Points on a hilly landscape, in no order, each with its height.
A ball rolls from a point to the lowest of its 2 nearest points, and stops where none of them is lower. Distance is the straight distance between rows; heights are no part of it.
K791: [187  57 159 135 104  97 167 129 105 124  95 226 139 113 145 125 150  99
 106 123  94  96 108 175 176 138  92 176  70 110 114 149  71 163 135  81]  (h 2.22)
K141: [117 101 145 105  81 108  76 158 145  91 121 168 123 134 126  71 110 123
 120 161 103  96 165 112 151 153 141  82 119 143  75  73 161 144 178 181]  (h 2.68)
K429: [144 168 139  95 115 149 137  96  68 127 121 131 131  86 138  55 137 175
 168  97 105 100 146 113 111 163 155 176  96 108 116 139  62 103 104 145]  (h 2.97)
K977: [165 134 172  95  93  63 162  97 148 175  82 153 193 174 110 161 185 121
 134 123 152  85  77 177 148 140 118 163 133 134 132 140 141 134 150 113]  (h 5.65)
K40: [125  50 146 138  80 123 139 141 123 153 151 145 116 136 104 134 126  41
 138 155  87 124 111 165 151  96  93 113 119 139 120  87  87 137  96  90]  (h 2.73)
K844: [162 112 161 158  85 170 186 101 125 139 141 121  91  92 119 116 123 100
 154  94  99 156 149 130 121  79 108 148  98 121  90 127 107  86 108 112]  (h 5.46)
K556: [ 74 231 122 104 164 135 106 142 113 155 181  73 135 129 143 140 143 165
 126 115 136 143  80 107 115 168 190 169 136 150 166 187 104 117 106 125]  (h 5.23)
K475: [ 84 123 111 194 173 131 102 156  91  97 201  92 103 113  99 194 143 137
 130 103 185 179 142 113 152 111 103 161 123 131 164 155 141 201 134 129]  (h 2.57)
K108: [143 183 113 147 150 117 115 134 157 140 133  68 130 132 144 166 119 122
  97 113 142 182 107 114 119 136 141  94 146 137 129 146 146 111 134 100]  (h 4.72)
K15: [ 89 126  73  88 174 113 119  93 183 139 125 133 132 152 114 166 131 147
 162 167 136 113 124 133  90 137 117  99 133  98 194  51 143 118 116 135]  (h 2.59)
K240: [102 184 124 128 175 147 124 143 167 177 203  53  96 101 141 119  85 136
 133  86 124 163 101 101 126 146 185 111 125 164 165 131 128  93 122 112]  (h 5.34)
K558: [118 172 139 156 153 125 123 140 161 183 200  70 110  92 127 112  78 140
 156  86 134 133 137 101 132 112 165 139 149 184 159 149 149 129 109  97]  (h 5.27)
K6: [134  78  96 160 111 176  97 152 143 108 112 100  98  93 144 104 103 144
 103 123 126 170 190 111 149 107 124  61 108 122  97 107 172  97 184 137]  (h 2.04)
K206: [111  61 103 179  89 189  91 148 186 143 127 106 100 143 128 120 106  97
 132 154 112 172 152  95 111  92 123  61 146  92  94 130 155  75 140 134]  (h 2.13)
K648: [101 157 139 171 135 139  87 155 130 121 181 104 112 147 137  72  73 192
 150  86 127 130 196  85  94 144 167 156 183 183 111 151 198 139 137 188]  (h 6.24)
K107: [110  82 119 176 153  84 102 179 126  83 189 109 105 107 104 157 103  69
 111 115 135 162 150 118 177 123 125 123 101 153 149 111 127 224 148 128]  (h 2.47)
K942: [135  86 143 177 123 152 138 159  86  83 159 122 108 120 113 142 119 123
 126 114 122 169 192 113 127  86 110 137 142 127 115 130 160 175 127 154]  (h 3.36)
K753: [114 103 155 148  78 132 135 176 110 122 140 108 130 131 154 139 151  87
  87 130 117 164 118 134 130 145 140 105 142 132  63 163 133 144 143 157]  (h 5.06)
K163: [123  65 163 143  89 159 174 152  95 115 142 125 106 121 136 128 131  65
 111 143  85 167 119 129 141 112 123 121  88  76  95 151  68 121 106 122]  (h 5.40)
K118: [145 157 130 142 164 100  99 168 128 137 146 120 141 133 143  79  86 130
 116 131 132  98 144 117 135 142 158 121 159 171 142 134 147 132 133 149]  (h 3.56)
K3: [102  86 162 150 112 166 130 125  60  62 122 190 126 157 113 120 147 150
 152 136 142 133 193  88  90 117  83 187 179 120 106 118 169 173  99 170]  (h 3.83)
K532: [142  80 117 132 121 122  92 172 157 105 108 144  81  95 134  64  83 105
 105 164  95 108 163 113 183 131 134  58  81 126  96  76 132 104 191 153]  (h 3.12)
K29: [121 235  99 126 145 109  98 140 118 147 137  77 141 119 156 134 136 188
  90 109 156 151 101 101 120 175 165 148 141 128 151 193 116  97 140 119]  (h 5.13)
K531: [137 123 132 100 118 156 139 105 105 121  96 140 114  96 129  49 118 169
 162 117  82  95 172 150 134 148 140 165  85 103 120  89  71  82 117 143]  (h 3.08)
K907: [105  81 134 153  80 175 108 151 113  93 137 123 113 126 147 143 158  94
  73 140 109 175 143 109 128 129 117 109 118  93  70 176 106 128 150 143]  (h 5.20)
K157: [114 152 161 129 142 183 153 143 194 167 155  76 141 151 192 140 104 114
  92 116 118 151  69 130 114 124 172  91 186 155 112 142 163  69 116 104]  (h 4.45)
K317: [125 137 165 168  96 121 126 126 159 124 155  90 143 163  90 168 151 133
 179 118 161 157 178 105  97  93  93 117 168 196 100 115 201 174 138 117]  (h 5.87)
K231: [147 101 156 133 109 106 134 134 112 104 122 154 132 129 124 123 145  79
 119 130 117 137 126 124 135 111 110 127 124 134 107 116 117 158 115 112]  (h 2.26)
K182: [170 100 160  74  87  69 183  79 157 151  82 168 183 168  84 111 156 120
 134 111 124  69 119 171 141 134 109 161 120 145 127 107 151 130 165 128]  (h 5.73)
K64: [170 137 129 131 126  98 138 102 130 122 111 155 133 126 117  93 120 121
 140 122 116 105 133 143 142 119 120 151  99 125 122 111 105 124 138 133]  (h 2.54)
K444: [111 119 147 132 104 150 170  96 113 116  79 175 143 174 106 148 159 158
 159 129 131 144 159 135  50  95 121 170 186  75 110 143 160  96 117 143]  (h 4.86)
K340: [112 157  81 109 182 102 110 124 144 162 113 109 145 143 158 163 108 120
  85 143 130  87  66 146 123 132 120  99 156 133 186 129 131 134 127 122]  (h 3.74)
K729: [173 100 169 131 112  85 169 139  74 129 120 181 114  83 142 135 127  92
  97 117 105 102  94 146 198 156 116 181  71 146 124 175  59 168 118  81]  (h 2.02)
K452: [116  99  82 119 155 132 111 102 119  73  87 188 112 118 112  90 150 156
 141 153 123 124 169 139 118 140 135 138 100  69 125  93 100 111 145 161]  (h 5.26)
K625: [137 161 107  94 151 131 183  80 189 189 128 108 180 129 126 147 126 148
 138 122 161  86  85 159 116 122 123 136 149 109 205  87 123  87  96  92]  (h 3.20)
K61: [137 141 120 102 105  93 123  65 137 102 111 149 137 167  93 144 186 161
 164 140 151 158 152 128 100 133  92 144 127 119 108 109 140 132 116 142]  (h 5.21)
K636: [108 102 107 127 159 117  92 111  92  69  96 190 126 167 104 123 144 167
 129 131 165 118 205 116 109 133 101 151 158 119 147 102 169 164 138 172]  (h 4.23)
K48: [138 129 119 136 146  99  63 172 140 135 138 106 115 113 151  51  74 124
 100 134 128 113 141 120 174 165 160  78 115 169 113 113 138 122 166 161]  (h 3.39)
K796: [126 137 107 129 180 149 147 141 163 167 181  61 105  93 133 142  73 107
 131 115 122 149 109 111 130 109 150  94 120 148 167 105 125 111 108  93]  (h 5.43)
K605: [109 159 143 107 126  86 100 145  63 106  98 181 154 159 130 114 156 154
 124 139 126  77 111 133 106 159 164 177 163 117 129 181 110 161  98 176]  (h 4.70)
K693: [143 159 117  87 139  74 151  89 115 159 117 164 177 130  76  79 123 180
 174 107 142  58 134 153 110 150 149 186 153 106 164 117 130  99 116 142]  (h 2.65)
K849: [182 137 163 125  98  85 149 127 100 133 115 168 140  94 147 131 143 113
  99 108 124  98  95 133 178 135 123 152 106 148 116 184  98 132 134 105]  (h 1.73)
K164: [139 127 147 147 107 158 145 134 199 174 129 100 138 135 147 114 103 100
 103 122 129 136  82 132 120 113 148  96 166 154 101 108 152  82 143 112]  (h 4.22)
K321: [135 169  86  92 170 138 150 106 163 197 134 109 172 114 147 188 115 127
 135 125 149  80  51 147 122 113 100 120 136 131 204 130 111 111  93  77]  (h 3.40)
K699: [147 153 124 119 136 157 163 130 108 132 125 102 101  89 141 104 108 120
 122 115 100 148 117 114 110 126 167 142  89 101 119 134  89  97 119 134]  (h 5.86)
K616: [174 180 130 166 153 119 160 114 137 154 126 112 127 105 135 158  87 143
 132  95 139 136 118 104 109  94 139 162 168 131 156 157 157  93 100  86]  (h 5.05)
K228: [125 166 155 103  66 105 134  72 150 126 140 113 162 171  99 157 201 147
 198 137 159 169 140 109  95 136  94 127 127 156 105  94 148 148 119 105]  (h 5.42)
K741: [156 205 151 114  94 126 167  94 163 165  97 101 163 143 131 127 150 165
 121 114 146 132  86 116 128 144 151 143 148 138 113 149 156  86 140 132]  (h 5.01)
K890: [102 115  84 157 180  96  26 186 123 120 167 131 108 141 136  86  58 203
  92 120 113 116 191 112 143 162 169 100 162 183 132 129 173 165 162 189]  (h 6.35)
K199: [138 158 127  87 120 160 135 122 181 180 130  97 135 138 127 124 133 120
 127 158 126 150  79 126 132 140 148 106 118 119 159  86 111  77 121 129]  (h 3.85)
K116: [113  84 165 130 128 113 139 182  57 107 127 169 131 132 153 142 123  45
  96 157  86 102  80 131 147 143 164 145 136 122 128 153  83 185 101 150]  (h 5.51)
K50: [183 111 142 148  79 142 132  99 175 112  93 112 113  98 123 110 126 136
 126 101 142 145 182 140 172 101  98 101  97 147  69 112 143 113 183  86]  (h 4.75)
K91: [150  72 131  97  97  77 185  83 150 157  89 182 144 152  87 109 162 131
 141 127 128 111 124 186 117 119  96 150 113  97 116 104 127 105 143 116]  (h 5.80)
K582: [117 114 119  79 147  76 153  92 113 133 104 178 162 153  91 123 146 153
 154 141 132  74 103 178  83 135 138 175 157  99 160 116 137 133 100 144]  (h 2.40)
K571: [132 121 152 126  88 122 169 111 132 135  59 164 166 176 127 168 147 137
 129 119 142 111 121 153  85  88 122 150 188 105 103 163 179 115 123 128]  (h 4.67)
K266: [111  90 178 141 107 142 167 192  65 125 140 145 118 114 140 155 154  51
 101 137  75 144  72 127 147 146 142 146 112 103  96 172  64 138  87 119]  (h 5.45)
K332: [155 148 148 119 103 135 132 123 100 110 104 123 126 123 134 143 171 131
 108 127 121 168 110 129 121 127 111 130  99 110  90 162  97 117 143 125]  (h 1.77)
K731: [ 98  99 139 124 130  74 109 170  76  75 154 163 131 140 136 138 147  59
 100 144 118 135 102 123 182 170 137 138 118 124 135 153  95 211 120 144]  (h 5.59)
K404: [148  82 163 177  93 166 155 133 110 124 151 122 101  90 112 138 134  80
 140 101 100 179 143 121 146  94 104 121  84  96  86 129  78 120 124  89]  (h 5.47)
K803: [159 166 119 125 173 123 148 123  86 160 132 129 124  82 121 137 103 127
 128 133 142 110 100 128 123 131 158 172 119 118 170 169  69  93  66 103]  (h 5.77)
K90: [174 188 112 150 166 104 125 124 182 167 126  88 130 106 164 179  96 136
 117 104 158 131  86 129 133 105 138 122 149 146 151 155 148 107 132  66]  (h 4.91)
K547: [111 166 170 123 125 109 123 146  51 117 152 153 139 120 124 100 146 126
 121 122 119 116 116 107 137 161 164 170 138 135 123 182  92 159 102 160]  (h 4.80)
K563: [131 122 135 114  84 150 156  89 100 111  98 160 148 175 113 151 192 153
 155 141 154 186 156 133  69 136  96 147 136  90  91 117 139 127 114 141]  (h 5.04)
K133: [114 139 147 151 126 111 140 152 151 173 174  65 110 108 132 172 129  61
 115 125 140 168  62 144 180 127 129  96  75 150 116 122 108 138 158  82]  (h 5.57)
K967: [163  77 108 190 116 131 117 138 146 116  95 150 120 144 128 123 104 116
  96 121 132 131 163 141 122  72 108  95 162 124  83 121 183 131 145 130]  (h 3.19)
K274: [ 93  72 129 193 124 117 111 148  85  71 196 122 123 113 104 153 147  97
 110 109 141 179 152 105 180 134  98 170 103 128 155 126 136 236 155 144]  (h 2.06)
K980: [118 184 132 164 161 109 117 130 125 158 163 103 127 107 113 144  90 158
 152  91 154 113 150 114 102  98 138 165 168 164 163 173 158 130  94  88]  (h 5.16)
K945: [ 77 166 117  96 145  92 110 130 127 146 169  94 151 142 140 173 156  87
 134 134 148  79  73 139 141 149  76  91 101 157 174 141 110 194 105  94]  (h 2.88)
K779: [ 55 168 110  87 165 116  89 132 132 162 180 110 154 152 134 104 139 123
 165 116 139  62 105 112 110 139  93 108 139 171 197 128 128 191  94 136]  (h 3.35)
K674: [112 137 118  96 132 102 125 109 117 130 152 120 127 141 119 188 172  71
 133 143 130 123  97 146 139 132  95 125 105 145 141 134  95 177 101  93]  (h 3.18)
K647: [131 193  82  93 195 130 116 120 137 187 131  90 156 106 165 165 116 131
  98 141 145 104  50 133 131 154 138 108 122 123 194 148  91 119 106  96]  (h 3.58)
K482: [109 169 153 135 113 131 100 118 148 113 172 107 132 149 105  81 116 190
 171  93 160 145 211  84  95 134 141 135 165 190 115 121 196 155 151 173]  (h 6.16)
K739: [ 88  93  97 148 164 139 106 128 104  87 174 121  93 127  90 151 128 119
 140 142 133 179 171  91 126 133 108 127 119 122 155 103 132 179 108 160]  (h 1.11)
K939: [139 115  84 139 166 105  86 156 138  87 120 123  98 100 138  63  74 133
  89 143 106 107 154 107 162 144 150  87  95 130 131 105 119 124 166 168]  (h 3.26)
K223: [162 134 174 152  91 124 161 150 153 154 137 102 139 137 141 124 117  88
 136 112 122 141 109 134 144 104 129  98 138 174  78 127 134 129 135 109]  (h 4.44)
K650: [ 70 171  75  77 181  98  90 113 137 136 181  97 140 148 126 144 158 120
 158 134 147  86  96 123 135 150  80  91  93 134 212 122 113 177  81 107]  (h 3.14)
K14: [205  93 138 128 120  95 171 112 114 127  87 206 121  98 142 113 139 124
 102 107 108  70 107 184 197 124  94 154  78 134 116 133  76 130 180  76]  (h 2.37)
K795: [129  79 110  98 118 154 113 105 124  80  98 187 100 110 117  77 159 176
 168 152 120 138 186 128 141 141 101 137  77 118 108  71  96 122 148 135]  (h 5.19)
K598: [178 163 168 148 110 164 190 110 118 152 127  97 112  68 130  95  86 134
 163  78 109 156 150 110 113  89 125 146 106 148  96 136 121  76 109 101]  (h 5.52)
K534: [148  88 140 138  72 140 111 114 155  80  80 133 106 107 125 110 156 124
 126 132 114 138 178 139 193 131  93  99  73 135  72 105 124 137 186  97]  (h 4.90)
K585: [114 138 161 135 113 128 144 184  79 117 121 131 121 118 145 125 136  99
  95 124 123 119 105 121 151 156 163 131 127 138  86 183 121 157 136 153]  (h 4.92)
K330: [140 114 166 116  96 162 128 133 143  76  76 112 107  93 142  92 147 148
 153 117  90 132 157 142 192 135 128 112  90 144  44 130  86 102 170 117]  (h 5.03)
K583: [105  54 115 158 120 154 119 130  80  48 107 184 120 179 118 126 152 155
 117 148 141 133 203 110 100 113  89 145 164 104 125 115 192 157 120 181]  (h 4.04)
K930: [130 222 118 110 144 119  94 132 158 159 123  84 140 142 184 149 130 164
  74 129 158 151  64 126 136 173 185  99 147 127 124 161 134  87 151 131]  (h 5.00)
K385: [135 138 155 129  74 174 157 108 171 150 135 115 122 120 111  93 105 147
 183 128 128 168 170  99  96 120 126 111 121 123 120  85 135  77 104 130]  (h 5.29)
K823: [ 73 129 104  97 158  67 102 122  92  96  97 189 148 192  99  98 131 174
 121 140 146  61 146 137  95 147 140 164 180 112 136 125 166 156 137 188]  (h 4.49)
K913: [116  89 143 129 139 219 138 160 101  76 104 122  82  80 146  60  99 134
 135 136  73 111 187 111 125 140 166 120 116  93  93 121  96  65 137 160]  (h 3.28)
K372: [ 87 158 128 101 160  85 101 120 162 171 150 123 163 168 124  96 103 140
 165 111 141  53 132 131 119 137 106 128 174 175 184 121 151 141 114 125]  (h 3.54)
K962: [161 135 114 116 131 126 127 104 100  83 101 135 107 101 144 126 157 145
 100 117 134 145 122 143 174 146 126 140  69 106  94 166  78 121 152 107]  (h 2.14)
K968: [159 158 136 141 150 178 160 121 108 105 112  97 107  61 120 103  98 165
 162  73 118 157 181 108 126  89 146 160 118 128 102 158 127  84 116 105]  (h 5.58)
K412: [110 110  81 145 175 138  66 154 134 106 158 111  74 122 108 135  92 142
 134 153 114 174 168  91 117 133 142  91 116 118 153  94 157 140 129 154]  (h 1.51)
K801: [102  84 116 129  92 172  94 171 140 113 110 136  95 130 156 118 121 101
 103 183  99 151 148  98 110 144 136  64 111  72  99 129 121  79 140 152]  (h 1.94)
K527: [165 140 108 112 125  68 147  79 142 142 129 150 142 115  92  78 119 153
 170 102 142  86 154 150 146 154 113 147  81 128 149  74  97 111 130 118]  (h 2.72)
K914: [ 94 159 121 137 142 116  44 166 128 131 167 126 128 146 147  60  78 186
 109 110 134 102 184 111 120 173 180 122 161 191  94 141 182 126 158 200]  (h 6.30)
K487: [131 147 124 111 100 149 148 104 193 174 132  92 138 135 139 150 142 101
 127 133 125 143  80 137 115 104 126  89 142 141 133 100 137 101 126  95]  (h 4.01)
K883: [106 143  69 121 175  79  75 110 103  80  98 190 138 169 105  99 131 202
 130 117 164  88 172 121 102 142 128 155 183 114 165 126 180 143 157 177]  (h 4.38)
K538: [140 123 113 130 140 178 145 101 108  99 107 136 107 116 110 114 134 174
 145 120 120 139 177 129  85  95 113 145 120  92 120 117 126  95 115 148]  (h 5.41)
K612: [145 174  98  96 169 134 136 118 153 162 119  82 144 120 149 144 120 137
 111 167 141 129  66 146 133 156 158 120 106 105 177  89  81  77 112 123]  (h 3.73)
K423: [112 193 165  91 119 149 139 150 126 183 150  85 160 136 160 153 136 112
 131 136 128 110  61 133 128 159 182 144 132 168 142 183 112 124 114 135]  (h 5.38)
K427: [153 112 116 137 126 109 181  87 159 133  66 166 154 146 127 168 152 148
 112 123 140 126  97 183  82  75 128 148 167  83 113 155 151  92 119  88]  (h 4.42)
K721: [128 145 108 142 127 125 109 146 181 130 122  89 124 154 143 153 112 139
 101 153 146 171 117 111 125 127 148  70 156 140 109 114 173 105 150 134]  (h 4.51)
K19: [114  97 131 106 101 138 101 155 130  77  91 158 116 142 134  90 136 110
  88 175  99 138 140 121 140 143 139  89 106  73 111 110 126 125 141 169]  (h 2.21)
K13: [147 143 133  97 145  93 139 101 107 157 161 135 163 127  99  95 128 121
 191 137 130  80 130 136 130 154 121 164 105 127 171  88  84 113  91 132]  (h 2.91)
K808: [ 86 127 124  65 151  96 143 126  87 142 100 192 165 166 109 159 141 124
 139 151 128  33  87 162 105 126 138 184 180 112 169 143 135 170  99 140]  (h 2.12)
K759: [162  97 140 142  68 170 170  93 161 147 126 117 115  95 110  82 109 131
 175  97 103 147 168 131 104  86  97 118  85  98  93  78 126  62 107 111]  (h 5.39)
K359: [178 139 182  96  78 118 172 141 144 182  91 147 187 151 138 158 157 104
 112 130 135  95  60 166 152 124 122 164 130 145 122 151 130  95 130 127]  (h 5.56)
K328: [ 86 126 136  51 133 127 125 133  98 165 107 154 174 170 135 169 140 100
 120 162 124  46  53 158  96 139  95 149 139 129 173 132 106 182 112 145]  (h 2.36)
K473: [136 192 124  99 118 136 130 129 169 161  96  99 162 157 176 159 150 151
  94 136 165 121  67 140 114 145 156 129 181 134 134 165 150 103 136 115]  (h 4.82)
K44: [100 216 167  95 129 128 136 138 100 169 157  79 145 134 145 112 131 151
 135  95 136 147  70 106 104 169 185 178 131 165 121 190 118 111  96 146]  (h 5.30)
K702: [115  69 163 176 117 179 132 142  79  79 145 151 112 137 116 131 133 113
 143 129 106 165 197 105  82  94 113 152 165 112 109 131 141 143  91 166]  (h 3.59)
K814: [105 108 120 118 145 112 102 171  82  77 133 134 124 149 144 185 156  87
  74 169 129 151  97 130 149 143 131 114 132 117 113 162 106 193 137 140]  (h 5.67)
K646: [201 125 117 127 118 107 140 106 134 126  72 165 113 114 141 125 150 143
 100 114 137 109 112 169 174 127 110 128  71 114  95 143  92 119 182  87]  (h 2.41)
K628: [169 117 152 162  81 130 162 124 169 150 122 104 113 125 115 105  99  97
 130 115 126 152 144 132 157  91 106  92 102 157 105  97 138 102 151  92]  (h 4.58)
K350: [128 156 106 112 167  75 128 135 119 148 105 143 158 151 129 145 119 106
 118 143 141  77  87 149 131 132 137 135 149 149 158 139 122 159 126 130]  (h 3.86)
K761: [120 151 128 141 134  62 114 137 108 113 154 117 146 126 121 204 168  97
 122 124 163 143  90 136 145 150 108 127 104 139 137 181  93 195 112 102]  (h 3.49)
K140: [104  68 106 170 108 194  90 166 151 109 129 112  72  97 156 113  95 117
 107 154 101 166 152  84 127 120 136  62 101  97  87 131 140  68 170 152]  (h 1.61)
K123: [127  72 146 131  97 139 103 153 117  81 122 152 116 119 114  81 109  98
 117 143 106 129 177 111 151 141 120 106 104 131 108 105 129 156 155 157]  (h 2.44)
K592: [122  90 122 122  83 145  63 176 167  98 118 135  99 108 138  80  95 128
 111 152 116 122 172 114 179 148 135  48  88 154  66  97 181 138 204 158]  (h 2.93)
K450: [ 88 160 126  67 142 107 103 133 129 172 140 129 176 167 145 152 148  91
 122 154 148  46  44 148 128 157  94 118 121 167 181 164 116 183 117 119]  (h 2.60)
K723: [149 166 147 100 125 119 135  99  78 141 124 171 155 101 103  56 124 167
 179  99 116  70 169 127 115 143 140 186 122 129 146 134 102 102 107 145]  (h 2.83)
K722: [148 168 149 124 111 146 166  84 158 140  82 133 139 141 130 119 137 169
 129 101 141 150 133 109  89 118 143 136 147 118 119 119 162  86 137 132]  (h 5.14)
K100: [129 157 119 141 167 107 140 135 113 156 163  65 118  89 131 175 136  84
 126 116 138 151  82 147 152 124 125 132  90 129 151 139  84 146 115  93]  (h 5.64)
K818: [141  56  98 202 102 158 107 146 159 131 126 115  99 137 133 141  95 103
 103 124 125 175 169 106 117  80  99  76 180 118 103 126 180 108 137 114]  (h 2.69)
K710: [105 145 111 141 166  85 102 134 127 140 124 146 148 169 115 101  96 124
 124 130 146  71 124 131 122 129 147 135 177 160 161 132 159 134 130 140]  (h 3.71)
K540: [132 156  70 109 171 123 135 102 158 142  87 117 141 152 147 188 151 135
  88 148 143 116  54 167 101 120 123 122 160  91 178 137 137 111 119  95]  (h 3.95)
K748: [101 128 106  97 142  87 120 103  61  75  92 212 143 174 120 102 165 165
 112 157 137  87 140 138  89 159 152 171 157  83 140 145 109 160 123 184]  (h 4.61)
K959: [132 165 116 121 171 126 136 127  92 124 140 109 103 106 139 176 136 117
 115 144 140 153  90 131 116 130 143 146 124 130 148 154  83 138  95 116]  (h 5.71)
K603: [140 116 125 126 147 190 143 121 122 112 109 134  91  69 121  49  88 155
 161 123  77 105 185 134 133 123 148 121  91 114 106  86  88  73 135 131]  (h 3.17)
K225: [ 73  60 126 187 139 164 113 136  65  66 196 121  89 118  90 166 160 124
 124 140 139 206 177 113 143 123  93 164 109  94 155 116 144 196 123 154]  (h 1.60)
K894: [105  55 143 127  58 165 126 134 119 123 136 141 114 135 137 135 158  71
 122 172  98 168 141 123 129 139 105  92  99  57  77 141  90 117 108 145]  (h 5.32)
K993: [121  88 104 200 156 153 113 129  79  82 181  91  93 109 107 183 139 143
 105 114 156 204 150 103 141  97 110 127 117 110 155 140 158 169 143 136]  (h 2.11)
K296: [107 160  99  80 152 131 151  80 205 160 123 116 146 147 111 138 139 164
 168 144 150 113 104 123  95 145 140 102 153 102 185  58 146  76 109 112]  (h 2.89)
K411: [126 115 116 103 127 157 129  93  97  79 104 171 116 132 115 107 159 177
 158 141 113 145 161 126  77 145 130 149 105  62 130 100 110 114 102 173]  (h 5.33)
K689: [127 149 145 143 147 141 151 141 158 200 189  64 115 105 122 145  95  74
 137  91 132 148  89 130 163  93 136 105 120 167 139 121 122 121 135  73]  (h 5.50)
K822: [152  91 141 143 134 113 151 148 107 123 122 155 124 133 134 131 125  63
 120 157 109 111  92 169 147 103 121 116 113 110 131 114  94 135  99 112]  (h 2.52)
K686: [106 177 140  93 140 163 136 129 190 180 139  72 145 150 183 152 133 144
  91 115 140 117  48 123 121 145 165  91 171 164 158 149 143  99 120 107]  (h 4.63)
K246: [166 142 164 102  91 119 132 125 110 120  68 155 137 127 155 142 171 124
 107 119 120 104  86 148 144 144 130 153 106 122  87 189 123 123 148 136]  (h 1.28)
K461: [183 160  93 126 156 143 144 118 103 149 132 101 102  85 137 114  99 137
 126 125 119 137 107 143 142 129 165 138  95  85 149 115  81  72  88 110]  (h 5.82)
K322: [118 133 137 158 111 117 106 120 152 113 162 116 136 173 100 132 125 171
 171 119 163 141 205  88 102 107 105 134 184 178 127 107 214 168 141 154]  (h 6.05)
K705: [129  53 112 193 120 158  83 170 129  97 123 129 108  95 151 111  93 150
  84 116 118 141 202 105 144  99 120  71 155 149  77 115 194 156 187 161]  (h 2.61)
K472: [ 95 137 128 180 130  78 108 151 107 112 166 106 137 101 117 198 146 110
 135 101 172 166 128 116 158 112 102 152 119 165 134 178 129 213 140 111]  (h 3.06)
K601: [ 97 149 153 109  86 125 132 103 171 132 144 108 140 156 112 175 157 117
 176 122 163 162 143 123  94 117  77 105 153 166 114 114 162 172 117 101]  (h 5.63)
K535: [138 137  84 115 155  98 180  83 176 155  70 166 146 143 131 182 137 140
  90 153 153 127  68 185 103 107 131 156 162  76 161 139 147  95 124  84]  (h 4.17)
K81: [107 103  57 129 178 131  65 148 189 107 135 108 106 141 114 159  82 146
 133 176 115 160 142 102 114 130 123  65 133 124 178  68 176 129 135 120]  (h 1.87)
K292: [ 77 125  67 108 168 138  85 123 177 122 124 137 109 158 125 174 125 155
 135 196 117 143 128 101  65 131 109  85 143  87 167  71 157 114 118 122]  (h 2.28)
K308: [158 116 140 108 129 118 163 121 132 167 156 126 134 121 120 124 106  87
 175 130 121  97 127 152 125 104 116 132 121 148 151  65  93 124  88 114]  (h 3.04)
K55: [127  66 146 133 113 149 154 123 132 187 150 132 133 133 123 145 103  49
 162 138  98  98  97 157 114  78 104 120 145 140 147  86 103 126  93 111]  (h 2.90)
K483: [122  50 105 192 152 154 105 150  92  77 149 135  99 111 113 119  96 147
 105 110 134 144 196  92 148  96 120 130 144 133 117 115 191 179 157 159]  (h 3.07)
K872: [149 147 165 116 111 157 162 139 132 186 114 104 173 142 143 164 146 109
 124 144 113 117  59 152 116 140 145 141 140 135 130 146 109 106 104 122]  (h 5.48)
K523: [165 122 114 164 153 196 151  81 123  91  99 134 109  94 127 121 115 192
 143  81 121 149 194 111 102  82 114 149 139 117 112 130 150  72 127 117]  (h 5.49)
K303: [114  77 149  93 104 169 128 108 124  63  79 152 105 103 123  79 157 166
 173 155  96 141 202 141 178 156 118 126  73 133  71 101  73 113 164 112]  (h 5.12)

Where does a ball stop that starts at each point below?
K461 -> K739
K385 -> K739
K303 -> K739
K977 -> K739
K907 -> K140

Call two points neighbours if one is among the 2 nearest of the other. Go from one point of each pair to the other, from neighbour to neighbour, staying as low as possible. Name the highest point that can't be avoided.
K808, K140 -> K710
K231, K808 -> K91
K739, K808 -> K761
